Points on a hilly landscape, in no order, each with its height.
A climber steps from a point to the highest of its 2 nearest points, and stops where none of them is higher. Distance is the straight distance between rows; heights are no part of it.
vobid height 8.15: [  5  19  14  15 -52  14  -6 -12   2 -43  21  22  -3 -53  46   4  42  25
  20   3   8  13  41  51 -32  37 -31 -21  20   5 -10 -12  19 -33  19  76
  -8 -30   7 -10  33]
Zure height 4.40: [-16   4  19 -31 -18 -29 -39  16 -25 -17  19 -37  18   5  50  11 -10 -20
 -41 -18  10 -10  45  29 -14  -7   4   3   5   5  23  61  28  -9  27  40
  14 -68  50  -4   8]
kesa height 6.22: [  8 -26   1  -8  23 -12 -20   7  -1  45 -44 -30  22  83 -42 -31 -37 -28
 -30 -30 -14 -27 -39 -44  20 -44  16   4 -30   1   0  11   4  -1 -14 -42
  11  39  -8  40 -14]
telak height 3.29: [-51 -53  -6 -34 -27  10   9  17 -18 -27  12 -71  17  52  -7  -4 -20  -9
 -22 -41 -19   8  71   3  -5 -11  28  17   0  19  23  48  48  15  29   9
  17 -41  11   1  10]
rupek height 6.80: [ 27 -27   7   4 -15   8   0  27  42 -15 -41  -2 -14  17   0 -47  25  -5
  12 -22  -9 -50 -24 -11 -54  43 -10  24   7  -9  -4   8 -13 -26  -3 -15
   5  13 -40  14   6]
toreg height 4.49: [-23 -37  13  -2  -6  12 -17 -15  -9  -9 -10 -42  25  69 -49 -15  -9 -11
  -5 -22  -2   2   1  -8   1 -38 -28 -25 -30  -4   1  10  27 -29  15  -6
 -18  11 -27  28   7]
gipe height 2.42: [-37 -38  -2  16 -28  18  47  -4  35 -36 -43   4   3  -7  17  19  17  40
  17   2 -32  44  44  29 -22  60  19  19  24  39 -23   8   2  24  10  33
  17 -13 -15 -38  46]
niziz height 4.18: [ -4   3  20 -25 -51   1 -36 -21 -18 -19  28 -37 -22  -8  -1 -32  25 -42
  20 -20  23  -8  31  27 -30  -8 -53 -18 -31 -32  16  22  -2 -26  22  13
 -26 -37  20  26   4]
Gide height 5.58: [-33 -30  22 -17  54  10 -28 -22 -19  35 -14 -48  37  39 -63  28 -48  -8
 -24 -36   5  -6 -50 -29  19 -39 -10 -38 -64 -34 -23  -8  -6 -17 -20 -26
 -12  28 -36  24 -14]
bisas height 1.42: [ 55  37   1   9   1 -19  -7  20   6  28  13  52 -15 -22  22 -28  24 -15
   1  10  12 -35 -18 -17   0  -6  14  16  18  -4  14 -14 -15 -14  -7 -20
  -3  21  20   6 -21]
Zisot height 5.33: [ 12   0   2  12   8  14 -31  20   8  -4   1  26   8  15 -35 -11  13   0
  -3  -6  19 -38 -32  -6 -16  -7 -26  -8  -4 -12  -3 -23  -4 -33   1  -4
 -20  34 -37  15 -21]
Vomes height 3.94: [-41 -49  -2 -26 -12   3  -8 -10 -19 -11  10 -78  14  71 -26 -16 -26 -20
 -17 -21 -15  19  27  -7   6 -44  -2  -8 -15   1   3  39  50   4  21   5
   7 -19  -4  26   5]
pok height 1.75: [ 59  44 -23  22  15  -5  18  36  29  14   4  72  -2 -13  27  -5  16  19
   1  23  14 -10 -43  -7  39 -18  31  12  32  20 -14 -34   1  -3 -29 -10
   3  17   8   0 -39]
sud height 0.36: [-21  30 -50  -1   7   9  47  10  23 -29  -9  74   2 -30   0  59   0  63
   2  43  -3  45  26  32  41  30  29  25  59  35   4 -16  -3  46 -11  21
  32  25  24 -38  18]
Tum height 6.60: [ 21 -28 -11  25  -3  -7  31  -2  39  27 -84 -22   1  67  -7 -44 -22   4
   5   0 -20   3 -34 -27  24  13  14  19  -3  20 -12  37   1  31 -14 -38
  28  -6  -4  10  -7]
kap height 4.29: [  9  19   5 -30 -17   7 -41   9  19 -19  40  14 -15 -37  -5 -13  30 -16
  24 -15  46 -46 -11  29 -36   8 -51 -18 -16 -45 -14 -33 -27 -49   3  14
 -33   4 -22  11 -18]
tevok height 7.45: [-14 -40  -5 -15 -60  10  -3  -3  -4 -14   5 -49 -16   9  34 -39  16 -27
   2 -11 -36  25  50  10 -32   9  15   9  -3  15  18  41  17  20  37   1
   9 -39  13   9  15]
vun height 0.71: [-32  23 -29  -3  -4  -1  25  23   6 -42   0  56  13 -43  21  63   7  50
 -13  24   0  20  26  36   7  30  39  22  58  42  22  11   2  14   2  45
  37  -9  43 -34  36]
bep height 1.56: [  1   8  -4   2  12  13   6  30 -21   7   7  35  12  -2  -9  -6   5  -5
 -23   9  13  -3  23  -9  18  10  22  15   2  19  47  12  -7  30   5 -26
   9  10  39   1 -12]
Fizi height 3.73: [-22 -15  20 -17 -25   4 -42   3 -44 -21   9 -40  -4  31 -39 -25   3 -41
 -14 -14   4 -10  14   8 -22 -25 -48 -13 -22 -18  31  40  26  -5  26  11
   0 -22  21  36   8]
Vakir height 4.85: [ 12  23  53  -6  23  -8 -41 -38 -41  23  29 -22  -5   9 -49  19 -13 -48
  15 -17  20  -9 -40 -18  16 -54 -52 -43 -51 -56 -14 -31  -9 -39  -7 -22
 -50   1  -5  13 -17]
nesov height 3.85: [ 21  12 -48  27   0  22  53  -6  34  -4 -14  55  -9 -44  34 -12  16  48
  29  32  -8  27  -6  12  14  47  23  -1  33  24 -33 -49  -9  44 -19  -3
  16  27 -21 -24  -2]
gibi height 2.36: [ 57  59   6  21   0  -9  31 -22  -7  14  30  41 -17 -81  69 -19  32   8
  28  25 -10  11   0  -2 -12  29  14 -17  36 -14 -12 -52  -9   0  -5   1
   9   0  10 -16  13]
Zeris height 6.40: [-64 -23  17 -34  36 -11 -12  14 -32   2   6 -73  32  32 -35  45 -49   0
 -46 -37  10   0  31 -10   2 -25  14  10 -28  -3  23  45  18   7  -9  20
  23 -31  15   0   0]
fik height 5.64: [  2  26   9   7 -27 -19   8  -8 -20 -12   6  19   8 -36  71  13  15  10
  -8  13 -13  27  46  27  -9  21  24  -4  36  26  17  28  20   1  21  46
  21 -48  57 -18  41]
ritif height 4.01: [  8  11  12  -2 -15   3 -15 -21 -12   9  27  -1 -21 -47 -11 -21  23 -22
  27   0  18 -21  -5  -3 -31  13 -37 -14 -27 -42   5 -16 -29 -17  10 -20
 -32   3 -12   4  -8]
Sapup height 5.43: [ 16 -24 -29   6  -2  18  55  32  59   5 -49  18  -5   2  38 -31   3  27
  12   4  -3  -4 -12  -2   7  53  58  32   0  34 -24  -2 -29  34 -27 -36
  19   4 -12  -8  -4]
kiz height 7.63: [-12 -21  -2  26 -42  45  29 -54  -4  -7  17  -4  -7  -3 -33  -1   7  11
  49  11   4  42  45  16  28   5 -25 -17 -26   5  -1 -34  -9   5  22 -13
 -54  25 -26 -10   9]
Tudo height 5.72: [  8 -17   4  -5  24  13 -15  45  20  -6 -39   7  16  45 -46 -17  -3  -6
 -19 -22   8 -58 -59 -23 -23   6  -5  10 -13 -10  -3  -6 -14 -22 -18 -26
   2  39 -41  30 -10]
kofu height 6.81: [ 18 -24  -4   3 -53  29 -17  -2  39 -22  13  16 -23  -1 -17 -39  34  -1
  39 -20   7 -44   5  12 -36  13 -35  -1  -5 -10  -7 -46 -11 -55  13   1
 -43  46 -56  16   8]
vipu height 5.73: [ 47  30  -1 -12 -32  -5  -7  15   8   3  25  38  -6 -45  84 -35  41  -4
   5   1   0 -12  34  22 -25  22  28   3  20   8  11  -4   0 -23   9  24
   2  -8  35   2  16]
zamep height 5.17: [  6  24  31  13  16 -32 -31 -14 -27  17   2 -25  -1 -15  13   8  -5 -19
 -20   9   3   5 -12  -4 -15  -6 -32  -6  -7 -30  16  40   1  -1   7  12
  12 -46  26   5 -10]
Pavi height 7.20: [ -1 -29  -4  26 -49  45   0 -33   7 -17  12   3  -4  14 -52 -19  12   5
  46  -6   9  -4  11   8   5   1 -44 -20 -28  -1   2 -42  -7 -31  19  -8
 -59  41 -47  16   7]
Leve height 6.10: [ -5  39  16  47  21  -1  -6 -17 -22  -4  -6  39   5 -17 -40  49   9  27
  -5  29   8  19 -18   0  15  -1 -37 -11  33  -1   3 -13   9   0   0  17
   4   1  -1 -21 -21]
luguz height 5.63: [  5 -16   8 -32   6 -18 -43  18 -28  37  -8 -29   2  62 -50 -37 -22 -59
 -33 -34  -9 -45  -7 -38  -6 -53  -1   3 -32  -6  25   4   6  -8  -2 -30
   4  42  16  51  -4]
zutam height 6.41: [-26 -14  10  20  53  16 -20   0   6   3 -39   2  34  46 -63  41 -21  25
 -19  -8   6  -4 -65 -13  13 -12 -19 -22 -12  -8 -29 -11   0 -19 -20 -10
  -3  25 -55   5 -23]
mezod height 4.61: [ 30  25  28   1  13 -37 -42  23   3  38 -17 -20  -3   2  15 -15 -19 -27
 -35 -12   6 -35 -39 -18 -22   0 -14  15 -22 -39  23  46 -25   2 -14   1
  29 -33  27  36 -21]
bevun height 6.87: [ 13 -49   3   6 -21  -2   5 -12  42  12 -19 -29  -2  41  32 -48   7  -7
  17 -18 -18  -1  20  -9 -21  -3  22   5 -14  19 -24   2   5 -21  13 -11
 -12  11 -35   2   6]
nub height 8.21: [  0  13   1  18  -7  19 -15  22   6 -43  10  27   3 -32  -6   6  35  26
   0   4  23 -20 -10  27 -35  29 -41  -7  20 -14   1  -6   5 -25   7  35
  -4  -8 -23  -1  -5]
popem height 1.02: [-49 -25 -13 -11  12  -9  33  16  25 -17 -32  -2  20  14   0  48 -11  33
 -17  -1  -7  26  43  11   9  31  45  29  23  37   7  39   3  24   5  20
  29 -19  17 -35  21]
kirel height 5.46: [-16 -41 -11  -3  47  14  11 -12  17  38 -43 -17  20  43 -32  -2 -45   8
  -8 -11   6 -10 -39 -25  26  13  20  -1 -39  -8 -24   7 -28  31 -17 -55
   4  35 -39  -7 -23]
Lud height 5.97: [-24 -25  -5 -12  44  28 -17 -21 -11  29  -7   1  29  34 -71  20 -39  -4
  -2 -17  17 -14 -57 -29  39 -23  -5 -40 -49 -16 -35 -43 -17  -5 -14 -50
 -31  64 -54  -4 -25]
vikis height 5.60: [-62  -9  26 -43  10 -20 -39 -10 -51 -16  26 -89  12  25 -32  52 -41 -21
 -31 -31  23   5  28  16   0 -53 -23  -8 -34 -14  12  49  29 -15  -1  40
   5 -56  33  13   9]
Vugom height 0.05: [ 12  54 -42  19  15  -1  56  19  25  -2 -24  80   0 -24  14  32   3  55
   5  44   8  39 -13  17  64  23  32  11  54  30 -11 -20   1  43 -34   0
  38   1  34 -18  -3]
natem height 2.53: [-38 -12  18  -2  15  -3  -3 -66 -46   8  12 -59 -10  21 -58  29 -27 -24
  21   8  -7  47  -7 -10  33 -52 -47 -33 -36 -28   0  18  14   5   2  -8
 -30 -20   0   5   4]
favoz height 2.89: [  7  -5  16  -9  -3  -9 -19 -68 -45  24  26 -61 -30  26 -36 -20 -19 -59
  36   9 -23  22 -31 -30  22 -60 -54 -34 -39 -42  -6  -4  10  -2   6 -33
 -41 -11  -6  20   1]
Luz height 2.24: [-26  14 -10  13 -23  26  37 -29  -8 -36  39  28  -5 -57   8  47  15  37
  35  32   5  51  51  41  16  15  -6  -8  12  14  -5 -39 -10   1  14  35
 -27  11  -3 -33  29]
zot height 6.91: [ 20 -33  12  -8  -4 -23 -21   9  24  18 -43 -44   6  79  -8 -45 -14 -28
 -18 -27 -21 -32 -33 -29 -18 -25  -6  11 -12 -12  -3  35  14 -26  -1 -15
  14   5 -18  42   3]
lekuf height 5.98: [-25 -32 -16   2  41  22   8  17  24  -9 -13   4  28  32 -33  16 -17  23
  -9  -6  16  -9 -24  -4  13   1  13  -5 -15   8 -26 -17  -8  -1 -10 -20
 -13  37 -55 -10 -22]
vin height 4.55: [ 13  25  35 -25  -5  -5 -53 -15  -8   4  41   1 -10  -7 -37   0  13 -41
  23 -24  48 -39 -22   8 -11 -31 -61 -31 -40 -55 -10 -38 -24 -59  -5  -3
 -48   6  -9  23 -19]
fize height 4.62: [-10  43   8  11  55 -24  19  10 -17  21  -4  33  12 -24   4  61 -20  13
 -29  27  11  27 -13  -8  39   4  28  15  12   1  17  12 -24  36 -16 -17
  27 -18  46 -24 -15]
sili height 8.36: [ 12 -18   5  10 -35 -16 -14 -14   5   7 -13 -34 -18  12  22 -52  14 -28
   7  -3 -26   2   7  -9 -36   4 -20  -1  -1 -11   8  39  15  -1  22   2
   9 -28   1  18   6]
nirok height 5.20: [-13 -13  30 -22  19   4 -49 -38 -27  21  -5 -45  21  36 -72  11 -25 -30
   3 -36  11 -11 -54 -21   7 -57 -50 -55 -69 -44 -19 -21   1 -49 -15 -16
 -32  14 -28  47   0]
muf height 7.73: [ 23  29 -12  39   1   2  14  25  17 -25 -22  42   0 -42   8   6  28  40
  -2  17  11 -12 -30   3 -21  41 -16   1  48   4  -3  -3  10   0 -16  30
  31 -19  -6  -3 -11]
masog height 3.10: [  7  47 -71 -25   6  10  37  40   8 -51  28  65   4 -89  84  25  10  47
   2  27 -16  20 -14  47 -11  24  51  -4  56  28  -1 -29  -4  34 -31  31
  33 -11  17  -6  26]
til height 3.50: [ 31 -15 -19   3 -14 -31 -14 -17  -2  60 -44 -38 -41  35 -22 -59 -34 -47
   4   2 -44 -29 -56 -54  -4 -15 -11  27  -9 -16  20  34 -11  35  -9 -52
  25   8  13  40  -5]
rit height 4.03: [-14   7   1  17  47 -19  20  14   8  35 -44   0  15  12 -15  37 -39  18
 -30  11   6  17 -29 -18  34  14  25  19 -10   1  11  40 -23  45 -26 -16
  35 -20  26  -5 -21]
dib height 3.20: [-24 -12  17 -15  12  -5 -39  22 -49  -1  -1 -41   9  50 -40  -6 -26 -38
 -45 -11  -5  -1   7 -12   0 -35 -16  -1 -16   2  39  50  34  26  10   3
  25 -20  39  35  -4]
vot height 6.88: [ 52  18 -36  25   8 -20  19  27  57  15 -24  33 -27 -49  20 -24   2  21
  14   4   9 -53 -89 -31 -12  27  12  13  24 -16 -38 -36 -25   8 -45 -26
  22   9 -31   4 -40]
bimu height 6.65: [ 34 -11 -16   0 -41  19  25  21  39  -3 -15  27 -11 -42  81 -45  43  12
  18  -7 -23   2  22  16 -43  53  54  15  12  37 -15 -20 -13   3  -7  17
  13  -3  -5   1  25]
zis height 4.93: [  4   4  23  19   6  10 -41   1 -33  10 -16   8  20  50 -67  -5   1 -18
 -17  -9   3 -12 -20 -17   5 -36 -37 -20 -13   0  13  -6  20 -20   8  -5
 -13  28  -8  26 -12]
vubi height 5.05: [ -6 -18  -2 -59   1 -13 -47 -11 -55  33  30 -75 -16  57 -55 -35 -37 -82
 -16 -22 -23 -24 -10 -41   9 -85 -18 -13 -43 -24  12  -6  26   0  -2 -32
  -6  34  17  60   2]
teb height 5.50: [-16 -30  -7 -18  36 -11  -4 -12 -14  47 -15 -60  19  71 -26 -12 -53 -20
 -28 -15 -16  15   0 -35  37 -41  19  -1 -31  -1   0  28  17  29  -5 -33
  14   7  -1  18 -21]
Faz height 5.87: [ -4  -2  11  -6  40   7 -20 -12  -8  27  29  15   5 -15 -37  20 -29 -19
   5  -7  22 -22 -59 -29  16 -24  -5 -27 -42 -38 -32 -42 -28  -9  -9 -43
 -40  43 -40 -10 -36]
Lig height 1.07: [ 25  14   9 -24   3  -2 -16  18 -18  21  51  26  -9 -16  10 -22  15 -30
  -6  -4  20 -33  30  -9   4 -21  22  12 -11  -4  29 -21 -18 -16  13 -26
 -28  33  22   1 -16]
vap height 6.42: [ 39 -19 -12   9 -45  -7  -8 -20  49  20   2  22 -49 -32  25 -48  38  -5
  47 -13 -10 -45   2  -3 -47  20  -9   9  12  -3 -25 -55 -21 -39  -4  -8
 -24  46 -43  -2   4]
suvov height 6.21: [ 16 -11   2  15  16  -8  -8 -27  26  29  18  10  -9 -23   8  -9  -5  -3
  32   1  12 -17 -40 -22  -9  -5  -6 -22 -24 -28 -41 -42 -24 -24  -4 -28
 -33  25 -48 -16 -24]
zur height 5.68: [-24  30  30  26  17 -26  -8 -33 -35  -1   2  -4  -3 -25 -17  50   2   7
  -4  26   4  34   3   4   2  -9 -34  -9  12 -10  12  24   3  -5   9  23
   7 -30  25 -27   7]
vek height 4.10: [ 12  -4   9  11  26 -17  -6  20   9  40 -33 -10   8  19  -7 -12 -25 -11
 -26  -7   3 -20 -39 -31   2   3  13  14 -25 -11  13  35 -22  18 -15 -25
  18  -7   9  22 -22]
Nuto height 4.59: [ 23  22  23 -21 -65 -10 -25 -32 -19 -11  45 -26 -31 -31  55 -40  37 -43
  28  -4  -1   9  54  28 -25  -5 -33 -16  -7 -17   7   7   4 -24  33  20
 -24 -38  34   7  19]
Zusaf height 4.97: [-24  10  31 -24 -14 -24 -36 -15 -37 -18  35 -51   7  14  16  27  -8 -27
 -17  -9  23  10  40  29   0 -40 -26 -14 -13  -7   6  37  30 -28  22  43
 -16 -60  35   0   7]
der height 1.33: [  1  33  32  -1  51   1 -25  18 -41  12  34  23  12 -14 -21  34  -6 -18
 -26   7  29  -8 -18  -6  17 -26  -2  -7 -20 -17   8 -19 -16   0  -4 -15
 -19   9   9  -8 -34]
Guten height 1.91: [-61 -22  10   3  46 -12  -4 -40   7  10 -33 -24  21  46 -63  74 -30  31
  -9   1   1  42  -6  -4  34 -24 -10 -12  -9   2 -24  17   6  -9 -11  12
   4  13 -22 -29  -3]
Zifif height 5.90: [ 23 -41 -19  12  -6   7  18  -9  41  31 -63   1  -2  71 -17 -51 -12   1
  18  -9 -12 -20 -22 -25  19   6  21  16  -4  25 -18  -4  -9   7  -6 -55
  -2  47 -29   0  -8]
Folu height 5.86: [ 16  44  46   0  20 -12   8 -19 -55  -8  52  -7   1 -19  27  28  12 -20
  -1  18   7  30  39  11  37 -32  -5 -12   2 -13  18 -14  -1 -10  23  -4
 -34 -18  39 -36  13]
lin height 7.26: [ 51  39 -40  20   2  -7  16  55  44 -30 -19  42 -20 -52  16 -16  27  38
   0   2   9 -47 -74  -6 -23  33  -8  11  50  -8 -20 -23   0   4 -43   7
  36 -15 -21  14 -35]
Zug height 7.11: [-24  -5  15  18 -36  22  18 -53 -40 -21  28 -18  -9  11 -49  15   0 -12
  32  14   4  47  45  13  38 -28 -45 -22 -18  -3  20  -3  10   4  24   5
 -43  -5  10  -2  16]
pas height 3.02: [ -5  48 -38  16 -14  19  49 -17  -3 -41  20  64 -11 -84  33  38  17  63
  25  43 -20  49  22  40   0  43   7  -4  66  21  -4 -50   0  28  -4  48
  33  19   8 -27  43]
Bapeg height 5.96: [ 48 -19 -24   6 -44   5  21   8  59  15 -16  37 -41 -28  54 -58  44   4
  35  -8 -22 -29   7   3 -35  29  42  31  20  31 -22 -40 -19 -13 -16  -6
   2  41 -19   3  11]
gemo height 6.86: [  8   4  -3  49  28  10   2  20  28 -12 -55  30  17  33 -40  19   1  35
 -10   4   3 -12 -65 -15   9  13 -19   1  26   8 -24  -9  12  -8 -24   1
  16   4 -43  -1 -27]
soki height 8.73: [-15  -8  12  -2 -32  18 -11   0   9 -37  24  -7   2 -22  14   1  31   5
  20  -9  27  -2  31  35 -32  16 -27 -17 -16  -9  -4  -2  -2 -36  15  36
 -33 -24 -17  -1  10]
duk height 1.63: [ 20  27   8   8  51 -10   7   7  -5  33  24  34   4 -27  13  20 -17  -9
  -9  16  16  -3 -37 -23  26  -9  24   0 -11 -23 -14 -23 -30  17  -9 -36
 -11  16  -3 -20 -37]
Tun height 7.61: [ 21 -38  -5  -3 -28 -27 -20 -26  22  36 -21 -45 -27  38  13 -61  -3 -37
  15 -13 -32 -18 -11 -27 -31 -21  -5  11 -12 -11  -5  19  -2 -15   9 -26
  -2  12 -19  25   2]
tuvas height 1.89: [-53  -1  -5  -6 -35  10  15  -7  -1 -59  30  11   7 -41  -4  72   8  40
  12   9  14  27  63  49   0   9   6  10  20  32   7  -3   6 -21  22  69
 -12  -7  16 -38  42]
Figef height 5.12: [ 31  38  24 -27 -23 -22 -20  -9 -21   5  41  -7  -2 -39  91 -20  24 -29
  -1   4   1   6  49  25 -16   0  11 -12   5  -5   9   9   2 -23  23  23
 -11 -40  45 -10  19]
dugu height 1.01: [  0  18  33 -39  29  -2 -36  23 -46  13  56 -12   4 -11 -18   4 -10 -47
 -25 -21  38 -37  21  -6   0 -29   1  -7 -43 -23  24 -15 -20 -11   2 -19
 -27  11  25   9 -23]
gug height 4.41: [-14 -10   5 -48  12  -3 -18 -27 -67  17  62 -89 -17  47 -33 -14 -35 -71
  -3   1 -16  18  13 -28  37 -80 -12 -12 -36 -22  10   2  33  19   7 -28
 -21  -9  22  30  -9]
vod height 8.26: [ -5 -27   6  -8  -6   7   6  44  18 -17 -19 -11  14  17  21 -19   8   0
 -21 -21   0 -17  16   2 -28  29  27  24  -2  13  22  43  -3   1   8   1
  11 -20   1   8   5]
sisit height 7.30: [-32 -32  17 -27  26   0 -15  36  -3  -5  -9 -52  25  28  -9   8 -23 -10
 -39 -34  11 -21   9  -4 -28   7  11  13 -31 -10  20  48  -1  -2  -1   6
  12 -27  -3  16   0]
reb height 1.51: [-63 -40   4  -7  16 -18  19 -19  21 -12 -38 -38  16  49 -34  56 -25  29
  -8  -6 -12  40  32   4  12  -2  13  14   9  20 -14  43  18   2   7  26
  19  -9  -9 -36  23]
rogir height 2.54: [-10  -2 -35  22 -34  52  43 -13  23 -36  28  46  -6 -48  22  21  15  60
  33  28 -20  55  49  54  17  34   5   6  27  36 -20 -63   3  23  14  47
 -15  39 -23 -23  29]
lutu height 6.49: [ 14  -7   0 -11 -54   2  -2  15   2 -10   7   3  -1 -18  73 -37  28 -12
  -4 -13 -21   7  57  20 -28  22  38   7  13  27  24  31  13   2  27  19
  12 -35  38   3  25]
nugum height 3.26: [ 29  17  26 -12  -4 -28 -31 -35 -46  36  29 -34 -40   7 -20 -36  -4 -71
  15   7 -21 -11 -16 -33   0 -45 -41  -9 -23 -44  18  -3  -7  -4  15 -39
 -30   3  18  15  -3]
Dapa height 7.43: [ 27 -18  -5 -11 -26  14   4  45  44 -22  -9  15  -6  -7  43 -38  37   4
   1 -17  -2 -34   9  13 -44  41  24  25  11  11  -2   8 -10 -22   3  10
   1   1 -17   5   8]
Pogit height 4.72: [-29 -35 -15 -36  30   3 -30 -17 -39  32  -6 -92   0  67 -47 -13 -62 -38
 -30   3 -45  19 -43 -31  23 -55 -13  -7 -35 -22   6  41  35  46  -9 -18
  26  -1   0  52  -3]
Suz height 6.15: [ 16 -53 -10   3   5  14  32  15  64   1 -42  -9   5  41  29 -36  -1  15
  14 -12  -9 -15 -11  -8 -11  28  42  19  -8  28 -39 -10 -16  -2 -13 -30
  -4  25 -48 -12  -6]
Makib height 2.05: [-17  -2 -18 -20  11  25  22  28 -16  -4  44  22  24 -10  11  14   1  18
 -17  -2  19   7  69  11  27   8  53  17   8  29  34 -10   4  23  10 -11
  -6  11  22 -22  -8]
pido height 6.53: [ 39  -4 -11  23  13 -27  -8 -17  42  42  -8  20 -29 -37   4 -19 -14  -2
  24  -5   6 -60 -77 -41 -25  14  -6  -1  -1 -36 -43 -45 -31 -15 -23 -37
  -4  32 -48  -8 -30]
zuri height 1.97: [-11 -23   4  21 -10  18  35  34  35 -56 -35  16   6  -7  19  12  25  36
   2   2 -13   1   4  20 -39  62   4  17  33  21 -11  19   7   0  -1  34
  18 -20 -25 -20  27]
ves height 4.07: [  7  -9   1 -11  18 -12 -41 -14 -39  45 -17 -58 -16  36 -41 -33 -43 -53
 -19   4 -37  -9 -58 -44  -5 -35 -32   0 -34 -33  23  40   4  39  -8 -27
  21   1  12  49  -6]
gok height 2.71: [ 36  58 -39   5  12   3  37  12   0 -21  34  61 -10 -96  71   3  19  36
  15  34  -6  15 -23  19 -10  25  26 -15  50  -1 -17 -52  -9  22 -24  11
  26  -1   2 -11   7]
liba height 7.48: [  7 -24  -9  18  -9 -14  14 -15  13  24 -36 -27  -6  28  19 -37  -9  -8
   1   9 -29  25  -1 -21   1   6   9  11   1  10   4  43   8  34   9 -19
  22 -22   7   5  -1]
zenid height 3.42: [ -6  22 -53  15  -8  18  64 -22  33 -21 -25  64 -12 -49  34  24  13  72
  29  37 -26  59  22  37  13  64  24   2  52  36 -39 -55  -2  58 -21  32
  39  23  -9 -33  36]
mog height 1.12: [-10  22 -17  13   2  12  28  28  -7 -18  -8  59  12 -23   1  22  13  32
 -15  24   6  19  21  13  19  35  23  17  37  29  44  18   0  37   3   1
  31  -6  49 -11  11]
buzu height 3.90: [  2   5  22 -37 -34 -10 -52  26  -1 -22   9 -18   5   2  41 -32  19 -26
 -25 -30  18 -31  35  37 -39  22 -20   2  -2 -13  20  51   5 -25  30  34
  10 -46  36   7   7]
baru height 5.24: [  5  61  33   4  41 -20   0   5 -47  -4  35  28  11 -36  28  60   3   4
 -25  28  13  21  11  13  30 -13  12   4  24  -1  21  -5  -8   1   3   5
   1 -21  50 -34   1]
rokob height 3.89: [  0   9 -23  -2  -7  18  13  20  13 -30  30  38   7 -56  54   9  28  29
   9  16   4   9  18  34 -20  27  18  -4  17  15 -11 -24  -4  -4   3  35
  -8  -2 -12 -16  12]
bez height 2.56: [ 66  17 -10  39 -36 -28  33   7  46  41 -50  27 -30   2  30 -64  20   2
  23   1  -8 -19 -24 -31  15  10  22  21  24  25  -9   1   5  -6 -24 -14
  25  -5  25  16  -3]
Zeza height 2.93: [-37  -6 -24   7 -38  27  48 -20  28 -37 -13  36  -4 -48  28  39  19  58
  26  21 -33  64  57  48  -8  58  26  13  33  46 -24 -35  -1  29   7  59
  21  13  -4 -39  58]
kogi height 1.52: [-42 -21   4 -13   5  -2  16  46  23 -52 -23  -2  22  -1  19  54   1  29
 -25 -11   0  -9  21  27 -28  41  29  29  27  26   5  45   7 -11   3  48
  19 -38   1 -30  30]
Dizi height 4.34: [  5  -5 -18  18   3  13  28   5  20   2   0  36  12 -11  26  -2  14  27
   8  18   2  21  22   9  12  21  25   4  12  27  -8 -13  -3  14   5   4
  -5  15  -8 -20  -3]
safo height 2.21: [-43 -15  17  19  33   0 -17 -58 -23  18 -39 -39   9  38 -76  40 -29   6
   5   3 -16  37 -37 -15  21 -28 -49 -32 -23 -19 -12  24  14  -1  -7  -3
  -1  -2 -25  -1   1]
rasu height 6.46: [ -3   9  -1  68  10   2  10 -27  20  -7 -41  35   4   8 -39  34   8  53
  12  22  -5  21 -24  -5  16  23 -40 -13  45  12 -23 -18  25   0  -8  26
  16   5 -34 -28 -10]
levar height 6.24: [ 34 -23   7  20   4  16  25  39  44 -22 -73   9   1  54 -29 -33   4  12
   6 -12  -9 -53 -65 -26 -16  39  -4  25  16   7 -16   5  -3 -19 -25 -29
  12  21 -47  12   0]
veko height 6.52: [-14  21  34   0 -14 -11   5 -47 -64 -23  44 -38 -21 -13  -7  20   5 -34
  16  22   3  45  36  13  25 -40 -44 -20 -10 -21  22  14  10   0  24   4
 -32 -40  39 -13  19]
vufe height 3.01: [ 49   7  -7  24 -22 -34   2 -15  13  53 -37   8 -34  11  -1 -59   2 -29
  14   4 -19 -28 -27 -45   0  -6   0  22  11  -2  15  14  -9   7  -5 -42
  12  10  19  20 -11]
Topo height 3.51: [-14  28 -51 -13  22   1  20  33  14 -51  32  49   6 -65  42  50   6  46
  -6  31  -1  16 -13  38  -3   1  20   2  41  16 -15 -25  -6  19 -17  33
   8   0 -13 -27  -4]
Lipi height 4.91: [ -4   4   1  15 -20   5  25 -22 -13   1  11  17   5 -16  33   1  14  12
   9  21 -15  49  60  16  14  11  19  -1  18  28  13   5  11  19  26  12
   0  -8  27 -21  23]
Rov height 2.11: [ 44  14 -19  26   7 -12  32  12  40  43 -35  43  -3  19  19 -28  -2  11
  10  13  10  -3 -27 -26  48   1  39  13   8  23 -18 -11 -14  13 -23 -35
   9  16  12  -3 -27]
felan height 2.62: [-39 -25  -7 -27 -15  16  11  21 -25  -7  35 -28  27  14   8   4  -7   5
 -22 -33   9   2  93   5  11  -1  48  15  -1  32  39  21  27  17  21   2
   2 -22  28 -16  -2]
zedip height 1.98: [ 35  43   6  14  32 -16  31  -5  -2  28  19  37   0 -47  60   5   4   5
   7  30   2  20 -11 -11  18  11  32  -4  14  -8 -13 -24 -24  14  -7 -20
   4  -3  15 -26  -7]
Kipa height 1.54: [-57  -2   0 -18  12  -2  12  -3 -14 -24  35  -5  21 -11 -15  74 -11  28
 -10   1  26  21  60  21  22 -14  23   5   7  24   5   0   5 -14   9  37
 -16  -8  11 -41   7]
voro height 3.67: [ 38  30  26  -9 -17 -33 -25 -27 -23  30  27 -12 -41 -38  17 -41  19 -50
  18   3  -6 -23   2 -17 -29  -1 -33   1  -7 -48  21  -1 -21 -12  15 -28
 -12  -6  23   6  -3]
zovas height 1.21: [-48   5  -5 -18  29  18 -13  38 -19 -42  43  14  26  -2 -34  67  -9  25
 -32  -5  43  -8  25  24  15 -25   7   3   2  18   5 -17   9 -17  -4  33
 -16   9 -11 -13 -20]
madi height 0.89: [ -7  22 -17 -18  31  18 -16  61 -15 -34  44  45  18 -24   0  29   6  15
 -37   6  35 -26  -1  22   6 -12  18  12  10  13  21 -13  -3   6  -6  10
  -7  10   7  -2 -30]

For each start below, name the point where the climber stops.
Faz: soki
mog: vod
Guten: Lud
Fizi: sili
gibi: sili
dib: vod
pas: sili

Call two points neighbours if one is among the 2 nearest of the other. Go from one point of each pair to the other, from neighbour to neighbour, staying as high as possible. Name the lowest point that can't be avoided.
vod, gemo: rit
vod, kiz: Bapeg
Lud, soki: Faz
